A landscape with many valleys, sampled at points; each row gives a point and its height.
A ball rolls from a point to the lowest of its 2 nearest points, and stops where none of them is lower. Distance is the straight distance between rows; heights are no part of it.
Vegof: 3 -4 -19 -9 -15 26 -7 2 6 -10 -14 19 -26 -26 8 17 -44 38 -23 -23  height 33.2
mepu: 79 40 -11 -9 -11 -47 23 12 -4 -32 -27 14 -6 29 42 13 -27 -13 -35 -28  height 1.9
figin: 15 23 2 -7 -39 31 -22 16 -16 3 1 8 49 -14 -4 -13 -57 -13 -13 4  height 45.4
Veb: 55 -12 6 6 -46 -18 -15 -29 -14 22 28 21 5 27 -16 18 18 -22 4 -24  height 33.6
gofif: 3 13 35 -12 -53 6 6 15 -37 -4 -5 -3 37 -43 0 -15 -6 -47 -9 -23  height 52.7
sarev: 14 -6 25 -6 4 -22 6 -48 -3 14 -15 -17 -35 1 -28 33 12 17 -14 -23  height 23.8
vuri: -26 14 -17 20 1 8 -39 -26 32 -47 16 -31 30 3 -41 -27 6 -33 -2 37  height 54.3
roz: 7 -49 -9 16 50 11 23 19 6 -35 41 -9 -26 16 17 17 21 -5 16 16  height 32.5
zodu: 11 9 21 22 3 10 -30 -26 -5 -6 35 -18 54 -19 -20 2 0 -50 11 20  height 52.0
zumo: -32 10 25 -1 20 4 -2 -15 21 33 -39 29 8 -14 -4 -28 -22 7 12 4  height 29.0
nifu: -14 22 -6 3 -23 4 4 25 -9 -39 -35 -18 2 -40 11 1 -31 -11 -32 7  height 41.9
nopa: -3 -12 -36 -15 -25 23 -22 7 25 -66 4 34 8 -4 3 -19 -20 5 -41 -10  height 49.6
fifu: 21 -1 -11 33 26 1 10 -30 -2 -11 30 -2 13 70 9 -3 -40 -33 28 32  height 52.1
tubu: 2 6 -20 14 -29 7 -14 26 -3 -63 -7 -14 9 -36 -3 27 -17 -4 -25 4  height 40.4
posaf: 62 19 -9 8 1 -35 9 -15 -8 -50 -15 16 -17 -3 29 34 -46 2 -32 -28  height 19.5
Zuver: 25 -4 -16 3 -25 1 -25 -26 28 38 -15 15 -17 4 -26 7 29 16 -4 -14  height 37.6
fis: 16 -12 -33 0 -45 6 -43 -22 21 19 11 47 -3 16 -27 9 28 30 -2 -17  height 35.9
ripuf: -6 23 3 14 -32 1 -21 -5 -1 -11 30 -4 31 -33 -35 -38 28 -64 -11 -16  height 50.4
tise: 8 10 -1 28 -15 11 0 4 -9 -26 21 -28 26 -7 -2 15 -13 -41 9 17  height 52.3
bas: 19 15 -13 13 -62 -12 -2 13 -16 -39 -6 -30 8 -28 -3 41 2 -4 -14 -7  height 39.3
sirim: -65 -12 9 23 27 9 -7 4 13 -37 -1 14 21 -35 17 -5 -4 -6 12 29  height 48.3
Fid: -1 -8 -12 21 9 12 -12 -27 23 -26 18 25 7 -35 2 -16 -23 -39 -21 -20  height 30.0
nadi: -26 -17 21 2 45 -14 31 5 -9 29 11 -25 -33 -3 21 -12 27 34 -2 -26  height 34.6
fanos: -1 -23 -9 22 43 6 -3 -18 28 22 28 -13 7 34 -8 -3 11 -36 45 41  height 51.2
vof: -26 -7 51 1 37 -34 32 -4 -16 40 -3 -24 -26 -1 11 -15 38 3 14 -20  height 35.8
benak: -31 7 10 4 -30 -2 -15 -4 8 16 -20 -4 12 -35 -28 3 35 -10 2 -4  height 59.9
kega: -49 -7 -8 21 63 28 1 -3 13 -15 -8 -3 -1 -3 -2 7 -31 11 26 57  height 40.3
nunof: 8 -36 -25 -29 42 28 -10 30 -9 -55 -2 -9 -45 -15 28 7 25 53 -30 -9  height 38.3
batu: -14 7 -8 -44 -19 30 13 87 -20 -15 -17 -3 15 -4 23 -22 14 -9 -9 20  height 47.6
kub: 53 -20 -13 13 -25 -14 -15 -40 2 20 28 61 6 29 9 22 -1 -4 11 -13  height 31.2
saguk: -32 17 4 -12 11 -1 21 35 -8 -47 -46 -4 -15 -34 25 -15 -34 17 -36 -3  height 44.2
Mit: 3 2 -26 6 8 13 2 -15 14 -16 27 3 21 74 -13 -38 -18 -40 9 31  height 53.0
taf: 64 33 -17 -19 16 -38 32 12 -27 -1 -8 -24 -37 43 33 22 -21 46 -14 -16  height 51.9
kap: 39 -3 21 -13 -44 -10 18 -21 -12 2 -14 -1 -16 -8 -9 30 -2 -13 -42 -40  height 55.4
kur: -15 14 20 20 28 -14 -6 -48 19 -26 1 -9 28 -33 -18 -25 -8 -70 1 8  height 27.3
Funog: 23 3 -35 -28 2 16 -8 53 10 -58 -21 -2 -2 -9 31 13 0 21 -30 -6  height 41.6
Vofe: -31 -13 2 14 35 37 17 17 -10 12 -2 -4 4 -4 21 27 -28 12 36 43  height 41.3
toruf: -24 15 48 -16 -23 -2 11 -3 -26 52 -22 3 33 -13 -8 -8 2 -21 11 -11  height 61.4
rega: -17 19 1 -18 -27 13 38 48 -32 27 -29 -36 3 27 8 -9 -24 -7 6 20  height 50.8
famup: 24 -22 -16 -9 49 -11 18 -20 7 2 32 13 -58 44 6 -14 3 37 -19 -33  height 51.8
favuf: 4 30 -1 -43 18 -2 40 53 -19 5 -36 -31 -24 2 50 -24 -19 22 -21 -12  height 47.5
Parig: 6 23 -21 -11 -32 2 -26 -20 22 -3 16 31 12 23 -35 -61 13 -42 -23 -22  height 19.6
sifer: 34 -6 -34 2 -15 0 -10 -15 10 -32 43 50 9 50 13 -37 -3 -22 -8 5  height 44.7
git: 9 9 -38 -12 -9 15 -6 11 11 -52 -5 29 7 37 6 -25 -36 -11 -23 6  height 48.1
katap: 6 -7 15 16 3 -20 7 -27 10 -5 -2 -19 -26 -28 -12 15 8 -6 -21 -26  height 25.7
kopi: -43 -15 -2 -18 9 35 -6 21 4 40 -5 41 15 1 9 -45 12 7 26 12  height 45.2
tidu: -11 16 19 0 4 -3 -9 -45 12 29 -34 -34 13 29 -41 5 -13 -7 20 24  height 21.1
Kas: 30 1 8 1 -6 15 -23 -56 11 37 -16 24 2 27 -14 23 -40 15 4 4  height 57.5
Piz: -12 1 8 6 18 -6 27 31 -12 -27 -3 8 7 -40 29 -7 -31 -34 -1 -6  height 54.0
foriz: 13 -16 7 -21 39 -9 6 -26 38 69 -20 18 -38 12 -20 -21 11 2 11 -15  height 53.9
riton: 18 -24 -23 18 -3 2 2 6 2 -27 17 24 -9 14 15 24 -18 12 -8 3  height 28.8
ger: -30 -9 -25 -20 -37 36 -19 22 13 -12 -2 34 6 -35 -13 -37 24 15 -27 -13  height 47.8
givi: 33 2 -14 -17 8 -28 18 -19 17 -19 -5 -2 -48 23 -1 -29 -17 10 -49 -47  height 41.4
Latat: 16 20 8 0 9 1 -30 -57 29 18 -12 -11 31 31 -38 -19 -33 -26 1 25  height 17.7
Mapeb: 2 12 27 35 6 -9 -4 -3 -24 -14 53 -17 48 -33 -4 -7 25 -76 34 10  height 51.3
Zim: -26 20 16 31 -20 -11 -20 -3 -18 -28 34 -30 46 -36 -16 -29 33 -70 12 1  height 51.1
tevef: 24 -11 -34 -35 33 12 -3 38 22 -84 -12 9 -26 -4 36 6 23 34 -43 -4  height 39.8
lupom: -11 22 -8 -8 -49 49 -20 37 -21 4 -8 -4 37 -11 10 1 -37 8 -1 22  height 46.8
kipa: -22 23 -7 -21 -9 16 -23 -13 25 43 -29 16 24 -9 -22 -41 -20 -5 1 10  height 24.6
poma: -22 -12 4 3 19 1 -6 -19 34 -14 -7 26 -16 -45 4 -34 -16 -13 -32 -21  height 31.6
rora: -19 25 5 -18 5 4 42 31 -24 12 -35 -38 -18 9 21 -10 -35 18 -15 11  height 49.4
fesu: -20 15 -9 -26 -36 3 4 36 -3 -6 -13 3 -5 -26 11 -35 -1 -26 -32 -21  height 50.3
lolaf: -1 -7 -29 -28 23 14 14 40 -13 -23 -15 -28 -35 -24 23 17 4 58 -31 -14  height 36.9
gito: -41 -35 0 11 47 27 4 12 16 -37 7 21 -1 -33 19 3 19 -6 9 21  height 48.9
nizi: -3 19 -9 3 -27 29 -10 6 -8 -17 -28 7 13 -20 -1 -2 -67 -10 -35 7  height 44.0
fopov: -4 -2 -17 -22 7 -17 19 38 -11 1 16 -49 -54 -4 12 -6 47 39 -26 -25  height 33.7
kis: -20 -10 -2 -2 16 15 27 16 5 59 11 -23 3 49 -8 -21 16 -19 39 36  height 40.8
sut: -45 -10 14 24 -1 21 -15 15 1 11 -2 26 36 -54 23 15 -15 28 36 16  height 44.1
pidi: -36 -31 3 -11 25 41 15 58 -25 -7 5 2 9 -3 37 6 0 19 32 48  height 42.1
Gazo: -40 -23 7 -15 34 14 14 32 -11 29 0 21 -30 -29 23 1 16 68 2 -2  height 51.6
rup: -18 -8 37 9 50 -35 37 -18 3 15 -5 -19 -27 -8 5 -30 6 -26 -15 -21  height 37.2
Pasub: 12 16 41 -45 -15 2 6 -58 4 45 -39 -2 18 24 -52 10 -17 -30 -15 -16  height 60.9
Lebi: -20 -4 26 20 32 -37 -12 -32 16 19 -5 -20 19 -29 -18 21 38 -31 46 13  height 29.1
nosa: 36 -2 -6 22 0 4 -25 -17 13 18 49 13 31 23 -13 -6 10 -28 30 3  height 27.4
niz: -8 9 48 -11 5 -23 50 11 -26 25 -18 -12 -4 -2 14 -41 -16 -53 -13 -27  height 39.6
kigan: 1 7 -5 8 24 -25 20 51 -16 -58 -12 -48 -3 -55 39 42 23 13 -9 -4  height 37.9
dugo: 9 4 -6 20 -7 -18 -4 -46 15 -29 -1 2 -18 11 -22 9 -14 -6 -14 -13  height 27.8
Fanin: 20 -18 -21 -31 12 -8 -24 -30 40 73 -22 23 -20 25 -26 -15 9 16 32 0  height 55.0
nol: -49 12 20 8 13 -12 20 9 -15 20 -34 -36 -24 -8 -6 1 6 26 12 5  height 55.5
suzeg: 34 3 -5 -3 -39 2 25 31 -26 35 13 -18 -4 54 5 30 3 6 11 0  height 49.8
mudo: 19 27 -23 -11 -9 -18 6 54 -12 -30 -24 -52 -23 -16 14 26 23 24 -32 -17  height 33.9
mus: 45 -17 -29 12 -19 -23 -5 1 12 -60 22 34 -5 -8 27 35 -9 8 -14 -20  height 26.7
Genip: 21 6 19 19 -4 -2 -47 -41 8 13 21 -17 50 -11 -32 29 11 -24 25 31  height 52.2
Ganem: -13 -3 -15 -19 -31 43 -3 63 -21 2 7 11 32 -5 15 -11 1 -3 3 16  height 47.9
muf: -22 -2 -17 -27 -44 18 3 21 15 5 -16 18 -7 -8 -18 -47 7 -3 -43 -28  height 49.0
rin: 27 -62 -11 -13 44 28 18 40 -13 -24 21 -4 -32 18 34 20 32 28 7 17  height 31.9
diso: 2 -18 -25 2 -17 12 -20 32 0 -46 41 10 12 -17 -3 1 20 -28 -16 -10  height 49.3
laf: 41 22 -19 -23 -3 -47 25 3 -1 -43 -14 -24 -41 25 10 -5 -8 16 -52 -54  height 39.0
nofoz: -51 24 66 16 16 -27 23 -6 -19 -11 -16 -6 24 -10 14 -3 -7 -26 39 -1  height 57.4
rebav: 16 -22 -29 -17 53 -9 34 -5 8 -19 19 -7 -52 66 13 -35 -1 13 -16 -9  height 50.9
veka: 12 -35 -27 -3 2 20 12 40 -10 -11 25 9 -8 -2 19 20 18 21 7 11  height 30.4
Mig: 44 9 10 -5 -81 -13 -18 -32 -29 6 11 21 16 20 -21 26 12 1 -16 -26  height 35.7
defi: 16 -23 -20 -3 5 -22 7 -6 22 8 33 -7 -53 14 -13 -20 51 23 -21 -47  height 40.2
rera: 10 -9 -8 5 -18 41 -18 18 0 51 23 19 36 -2 -7 13 5 3 23 17  height 48.0
daz: 16 5 36 -14 -6 -10 38 5 -26 39 -17 -17 -4 -6 15 0 -27 -27 -10 -24  height 40.9
raso: 2 -20 22 24 25 -32 -8 -41 15 24 1 -15 -18 -23 -22 53 37 -7 32 4  height 27.5
vuna: 1 -51 11 6 -1 -2 13 43 -22 28 38 11 -7 -46 36 11 49 16 8 -26  height 50.5
gabez: 15 -24 -26 8 16 11 -6 0 17 -39 8 32 -29 -24 11 4 -13 27 -30 -24  height 30.8
mif: -18 -9 31 -9 -4 -3 -27 -9 -6 66 -18 3 39 -20 -9 17 31 3 60 15  height 53.5
sifog: -7 -12 -23 -5 -19 1 13 30 -3 0 5 -22 -34 2 -9 3 31 27 -18 -19  height 32.3
libeb: 30 13 -12 16 -48 -28 -2 -45 -22 -20 23 15 18 53 -5 -4 1 -23 -3 16  height 12.5
lon: -11 9 -39 -13 -9 26 2 38 -3 -51 -14 -28 -16 22 3 17 -25 33 -5 29  height 29.7
nubuv: 36 -6 -2 -23 6 -6 -21 -53 32 43 -21 39 -7 35 -27 -8 -29 15 16 -4  height 56.4
Buki: 12 8 -18 -3 16 -5 8 -3 -11 -33 2 -10 -54 40 9 12 -38 38 -7 12  height 48.4
pabob: 8 29 6 7 -6 -31 26 39 -14 -40 -18 -48 -8 -32 15 27 13 -13 -26 -10  height 36.2
bok: -9 30 29 8 -2 8 -59 8 -4 30 18 -2 68 -39 -18 -22 -4 -6 25 40  height 35.5
fegu: -2 -22 1 -9 15 17 21 18 12 69 7 14 -12 29 1 -19 26 4 19 3  height 42.0
vudo: 46 -14 -4 32 -7 -20 0 -24 0 -46 6 25 -6 -20 26 46 -41 -3 -15 -31  height 24.3
lize: -37 11 40 2 42 -13 5 -9 -23 16 -22 -5 -40 -49 16 -2 -21 62 -2 -26  height 57.8
Soku: -18 16 28 -10 -48 -1 6 -5 -23 35 -25 -15 4 -15 -12 3 16 2 -4 -14  height 60.7
Dod: 35 34 12 -14 -20 -16 -45 -67 17 7 -2 7 33 64 -53 -31 -14 -9 4 19  height 12.7
tapu: 30 7 -26 -21 37 -12 17 -4 -18 -16 0 15 -57 29 26 -4 -43 53 -22 -17  height 46.5
bak: -16 -11 11 17 28 9 16 13 2 -17 29 18 29 -27 27 -12 -22 -58 16 7  height 53.3
mami: -28 -6 -21 13 -27 33 -30 1 3 2 -9 1 2 -34 -8 25 -8 34 6 17  height 46.1
vitoz: 19 7 -30 9 -27 -22 -54 -67 21 -3 6 11 9 38 -35 5 20 20 20 19  height 33.0
vabel: -40 8 5 14 -28 25 -16 15 -10 36 -21 5 31 -35 1 23 -10 33 27 24  height 45.1
Bune: -38 -8 41 24 11 -25 17 -9 -20 -15 -10 -15 2 -50 17 24 -3 -1 4 -6  height 56.2
Miz: 10 2 -25 16 -45 -1 -52 -34 15 -2 17 17 17 27 -23 -2 11 20 -6 -4  height 34.5
Ponak: -37 -11 20 19 -15 -13 -5 20 -11 52 -7 -11 24 -17 2 26 39 18 50 18  height 54.2
pekob: -32 15 18 4 2 0 -6 -33 22 -2 -36 22 -5 -46 -20 -26 -21 -8 -17 -18  height 33.1
foroz: 40 -9 -19 18 -15 -2 -37 -32 8 23 50 62 35 40 1 -3 6 -7 26 11  height 29.2
piduf: 2 19 56 -34 -26 1 11 -27 -13 51 -28 2 23 -12 -25 -20 -18 -39 -11 -13  height 61.6
Suver: -24 4 -36 5 18 21 -12 -7 16 11 -9 -9 -44 37 -35 12 11 44 13 31  height 30.5
dama: -9 -31 -12 -12 39 24 2 5 0 51 13 18 -42 -6 2 8 33 61 12 -7  height 52.4
gafib: 24 10 -2 -44 14 -14 39 57 -14 22 -16 -9 -14 -17 53 -16 -1 14 -35 -34  height 44.9
Fuvuz: 4 5 19 27 16 -8 6 -26 16 -44 10 3 10 -41 -5 -13 -27 -70 -24 -22  height 28.9
Navot: 18 -14 5 3 -26 17 6 9 -13 49 8 -4 1 16 0 23 5 -8 19 0  height 48.8
boza: 10 1 -22 -11 -17 14 -4 -22 20 19 -1 27 -9 52 -17 -43 -18 2 -14 1  height 18.9
taza: 4 -9 -9 27 9 19 -9 28 -13 -15 48 5 41 -3 6 -5 -5 -43 18 18  height 52.9
vuru: 7 -24 -23 27 24 -12 9 -13 10 -8 37 -7 -45 36 -6 30 23 33 18 12  height 53.7
Dip: 0 2 30 6 12 1 24 6 -17 65 5 -21 16 29 -8 -8 17 -39 34 20  height 40.0
tavid: -7 22 -26 16 4 -3 -11 -37 24 -41 17 -18 12 47 -29 -34 -10 -31 -7 18  height 53.8
Vogi: 2 -7 3 25 35 4 24 -20 14 8 15 -14 -6 41 -3 8 -21 -23 22 37  height 51.5
kobi: 36 22 32 -21 -56 6 -2 1 -38 9 4 -2 38 -33 -8 24 -2 -38 -17 -31  height 53.6
befa: -25 -14 -10 11 47 7 -7 -4 37 19 12 3 -1 0 -14 -8 19 -13 36 34  height 50.6
novap: 42 -3 -15 -5 12 -23 9 -25 5 -7 -6 33 -43 19 23 -13 -40 24 -27 -45  height 43.8
muli: 15 -28 -35 -1 0 -20 9 -6 25 -26 34 22 -44 37 -4 -28 45 1 -23 -27  height 41.1
kad: -27 -33 14 18 20 -1 23 36 -7 18 30 11 -5 -27 21 8 48 -3 28 5  height 50.1
kib: -28 -15 -18 33 10 11 -15 -9 19 -18 19 -14 13 -23 -12 31 28 -6 20 35  height 31.8
torim: -42 -9 24 10 25 -22 13 -1 -5 -10 -16 -6 -17 -52 20 2 16 33 -2 -23  height 56.9
duzod: -50 -21 7 1 2 32 5 45 -20 -2 -10 32 24 -21 33 4 4 21 28 21  height 42.9
nok: 22 13 -9 13 -63 -7 12 10 -42 8 3 -38 0 56 -9 46 15 16 16 8  height 50.7
Zezuk: 44 24 -8 3 -46 -25 7 -13 -26 -23 -3 -8 2 42 3 9 -26 -21 -15 0  height 18.8
panu: -64 -2 12 4 20 14 7 42 -8 -56 -18 8 11 -31 28 -25 -9 1 11 16  height 47.4
Das: 18 -24 -16 23 -25 18 -36 -5 7 45 23 27 18 -13 -8 49 20 21 29 8  height 47.2
labe: -48 25 36 11 39 -13 7 -22 -12 21 -43 -13 -27 -27 -15 8 -16 38 15 11  height 56.7
zuk: 20 12 -18 -49 -5 18 29 88 -9 -17 -29 0 2 4 28 -16 36 -9 -38 -3  height 46.0
nas: 6 7 -11 -8 0 0 -2 23 -9 -10 -13 -9 -34 -32 18 25 -24 52 -33 -27  height 35.1
Sosub: 13 -4 -7 38 5 -22 -25 -73 11 -40 8 15 8 22 -11 30 -21 -8 10 20  height 29.9
vek: -44 18 1 23 -26 19 -38 15 2 -14 17 -14 49 -42 -13 -2 16 -7 16 45  height 33.3
Sud: 32 3 -14 -6 -12 -40 27 22 -20 7 19 -67 -46 18 8 18 36 33 -24 -38  height 34.7
Tilav: -1 15 68 -1 11 -13 36 -25 -31 22 -5 -23 48 1 -2 6 -19 -68 19 10  height 38.5
Fod: -3 -42 -1 15 52 -5 15 6 0 -3 30 -16 -35 -14 11 4 38 23 7 -14  height 33.5
pobeg: -2 32 44 -6 3 17 -39 -21 -9 38 -7 -9 65 -16 -20 -8 -21 -15 23 26  height 36.7
vure: 17 5 -16 -13 -18 10 -8 16 8 6 39 11 9 26 -29 -60 23 -58 -13 -26  height 22.8
Nopob: 8 6 -36 -26 -31 18 6 35 -6 -19 -19 2 -28 49 -5 8 -17 46 -21 15  height 26.9
rov: -67 28 47 16 19 -18 17 4 -2 5 -35 -24 8 11 9 -18 3 7 41 -1  height 56.6
Vig: 30 11 40 -32 -61 -6 6 -25 -36 3 -11 -7 15 -16 -29 51 0 -20 -27 -30  height 54.4
beza: 24 -4 -13 14 26 10 16 -23 -5 -2 9 16 10 68 22 2 -75 -8 21 32  height 53.1
musa: 40 3 -5 11 -9 3 1 -13 7 -1 34 11 21 11 -12 -27 -6 -62 -7 -11  height 25.3
bapas: 1 12 -25 13 -29 3 -15 7 6 -50 38 -17 18 -14 -22 -23 16 -54 -12 -13  height 49.9
vavi: -4 -2 19 1 8 2 -47 -28 15 41 -6 -29 50 -16 -25 25 17 -17 54 35  height 52.8
ginak: -36 -42 -18 0 60 12 -9 -7 42 -19 6 18 -3 -11 -8 -27 39 -13 19 28  height 49.7
tadog: -33 8 36 16 9 -34 35 25 -32 -18 -25 -24 -8 -38 39 16 -16 1 13 2  height 55.6
Sini: -53 -13 -7 -18 5 38 -14 26 17 4 -11 48 14 -29 2 -36 16 16 -5 8  height 46.4
Ripo: 19 17 -9 -17 2 5 -26 -37 21 55 -34 -19 6 37 -39 5 -12 23 27 27  height 24.7
pivo: 45 14 2 5 -79 -15 -17 -11 -33 -23 13 -17 16 8 -18 56 11 -4 -5 -9  height 37.7
Mutog: 14 -6 -2 4 13 16 20 4 2 15 -3 5 -12 37 13 -1 -56 6 -5 10  height 54.1
ramir: 15 28 -20 -13 -42 -13 -16 -41 10 11 4 22 3 65 -25 -48 -2 -14 -13 -12  height 13.4
veras: 10 -20 -20 -2 -20 -9 -7 -18 31 37 8 10 -36 2 -37 -10 53 30 -8 -35  height 39.2
tebub: -16 1 -6 6 9 8 -10 -16 3 47 -28 -11 -27 25 -29 17 -4 36 30 22  height 28.2
biba: -56 -3 10 20 1 1 22 18 -18 23 -7 -27 -10 0 1 15 28 29 37 29  height 54.7
Nugu: 49 16 -8 -1 -25 -24 18 16 -6 -24 3 9 -2 32 17 -1 -22 -26 -20 -28  height 18.1
zir: -11 25 3 20 -27 34 -48 3 3 9 23 -8 54 -11 -25 -16 -7 -7 7 28  height 34.2
tuso: 8 -3 -10 -27 48 5 14 56 -11 -43 -17 -24 -9 -48 55 24 16 33 -19 -3  height 39.4
gofel: -34 15 12 8 16 23 -57 6 28 6 7 14 68 -35 -2 -21 -14 17 34 48  height 37.1
moso: 10 2 -19 10 -42 -13 1 0 0 -3 5 -12 -19 30 -23 5 23 3 -12 -14  height 30.6
Neli: -19 3 -22 35 -12 10 -46 1 17 -13 37 -31 44 -22 -30 19 35 -19 26 39  height 32.2
vad: -23 11 -23 -1 -16 7 5 56 -12 -39 -13 -45 -20 -19 2 27 12 32 -13 20  height 31.7
gosu: 2 19 32 -23 -8 -1 11 -66 5 10 -41 -14 -1 -5 -46 26 -31 -11 -21 -13  height 60.1
Rodur: -34 15 10 14 30 7 -19 -28 -2 4 -37 -14 -39 -38 -21 30 -24 40 15 23  height 57.6
rogud: -12 -26 -12 26 -10 19 -37 -1 11 11 9 23 2 -46 -5 48 14 30 18 1  height 46.7
Gebi: -7 1 33 -2 26 -16 40 -22 8 21 -3 -2 -6 8 -2 -41 -19 -61 -7 -12  height 38.4
Rifat: -5 22 53 -2 19 17 5 -22 -22 36 -13 -23 69 6 -14 2 -26 -44 28 33  height 37.8
sil: 6 15 35 -3 -9 -7 4 -59 -17 -18 -33 -21 -9 -35 -27 38 -46 5 -33 -7  height 59.3
gizu: 25 -27 5 -1 47 -22 15 -28 25 43 21 14 -50 26 -11 -9 18 21 0 -37  height 52.5
damob: 33 -10 25 -26 -5 -18 38 28 -21 42 -8 1 -18 -9 37 -12 -18 1 -31 -52  height 42.6
lal: -14 12 12 19 4 9 -18 -40 6 -14 -31 -2 -7 -36 -20 34 -33 13 -9 12  height 58.5
femob: 27 -12 -40 -11 -29 -11 4 -18 8 -37 23 47 -33 63 7 -31 16 9 -24 -5  height 42.8
tuve: 40 4 -10 -48 35 1 47 52 14 -7 -7 -9 -24 13 41 -29 -10 5 -41 -37  height 47.3
pesen: -32 -2 17 -5 -13 -20 -20 -3 8 46 -21 12 2 -24 -9 -13 46 14 22 -18  height 59.0
meda: 37 4 -21 -41 59 -11 37 21 4 -37 4 -16 -41 43 33 -32 -8 11 -39 -22  height 49.2
Kefab: 25 2 -17 30 3 -25 -50 -70 16 -6 7 23 18 17 -17 33 12 20 29 25  height 31.5
sol: 29 -5 -30 -19 -5 1 8 -9 -1 -43 18 49 13 67 32 -36 -45 -14 -9 9  height 46.3
bude: -5 8 67 -9 18 -22 41 -24 -29 55 -5 -22 24 12 -10 18 20 -56 27 18  height 39.1
mudil: -44 5 -4 13 39 25 -26 3 21 2 -10 -2 42 -5 8 -14 -22 8 41 58  height 38.9
buso: -57 5 4 -23 10 15 17 51 -6 -44 -28 -12 -7 -14 20 -38 -1 23 -17 5  height 46.2
Fef: 30 17 -17 -6 -85 -25 -5 -19 -24 5 1 3 -11 46 -20 10 19 16 -8 -8  height 33.4
Nikin: -57 -2 27 19 12 -19 -4 10 13 4 -13 25 0 -31 11 -13 39 19 20 -20  height 57.9
Teli: -24 8 33 -2 28 -20 44 40 -22 -21 -15 -4 7 -31 52 -7 -31 -5 3 -16  height 54.8
Rakor: 35 3 -13 1 22 -22 25 24 -20 -15 6 -21 -30 31 28 42 -26 39 -5 -3  height 50.0
ronuk: -20 20 13 -11 -37 8 3 53 -21 -16 -7 18 28 -43 22 -29 -11 -32 -18 -20  height 51.7
tilid: 38 11 -3 -2 -24 -31 -18 -69 -1 5 10 22 26 65 -33 -17 10 -23 -1 -8  height 5.1
gufi: -12 -16 -26 -1 -24 38 -28 17 18 -33 17 25 13 -8 -5 -26 0 -15 -19 5  height 48.7
semib: -39 -49 16 20 49 11 8 18 -1 -6 26 26 6 -42 34 24 24 12 29 15  height 49.5
sube: -24 -45 6 2 27 -5 10 37 -21 22 20 16 -25 -49 46 5 27 53 9 -31  height 51.0
Kibor: -5 -20 2 -22 17 17 -9 10 31 75 -7 45 5 -3 11 -22 7 5 28 6  height 43.4
vup: 6 17 -26 -9 -33 10 7 0 2 4 -9 15 -23 57 -12 -15 -28 27 -16 4  height 23.0
bire: 3 -34 -29 13 44 9 -9 -15 20 30 22 12 -41 11 -12 19 30 48 34 3  height 53.2
pif: -43 -1 14 31 14 -14 -19 -9 17 -4 0 -21 24 -34 -9 29 47 -18 48 44  height 30.7
tori: 10 -7 36 -1 -1 -26 -13 -56 5 21 -18 -23 -15 -23 -52 49 50 2 4 -10  height 25.9
pamu: 40 0 -22 -24 -13 4 26 62 5 -37 -9 7 -9 10 17 -1 15 -4 -19 -17  height 43.9
rosev: 43 13 -5 -15 13 -42 31 3 -11 -24 -2 -55 -43 16 16 15 19 -1 -29 -37  height 36.3
mozi: 4 0 -8 2 6 16 -40 -24 38 32 -1 17 26 7 -19 -20 -27 -12 6 19  height 20.9

Call two points neighbours if one is among the 2 nearest of the other. Go from one point of each pair to the other, from neighbour to neighbour, staying as low as possible. Name the highest point that can't be avoided.
gufi and Latat => nok
mepu and tilid => Zezuk
kur and tilid => pekob

For each start below, name the point where the ball stops.
suzeg => sarev
damob => mepu
Sini => sarev
Funog => mepu
tuso => mepu
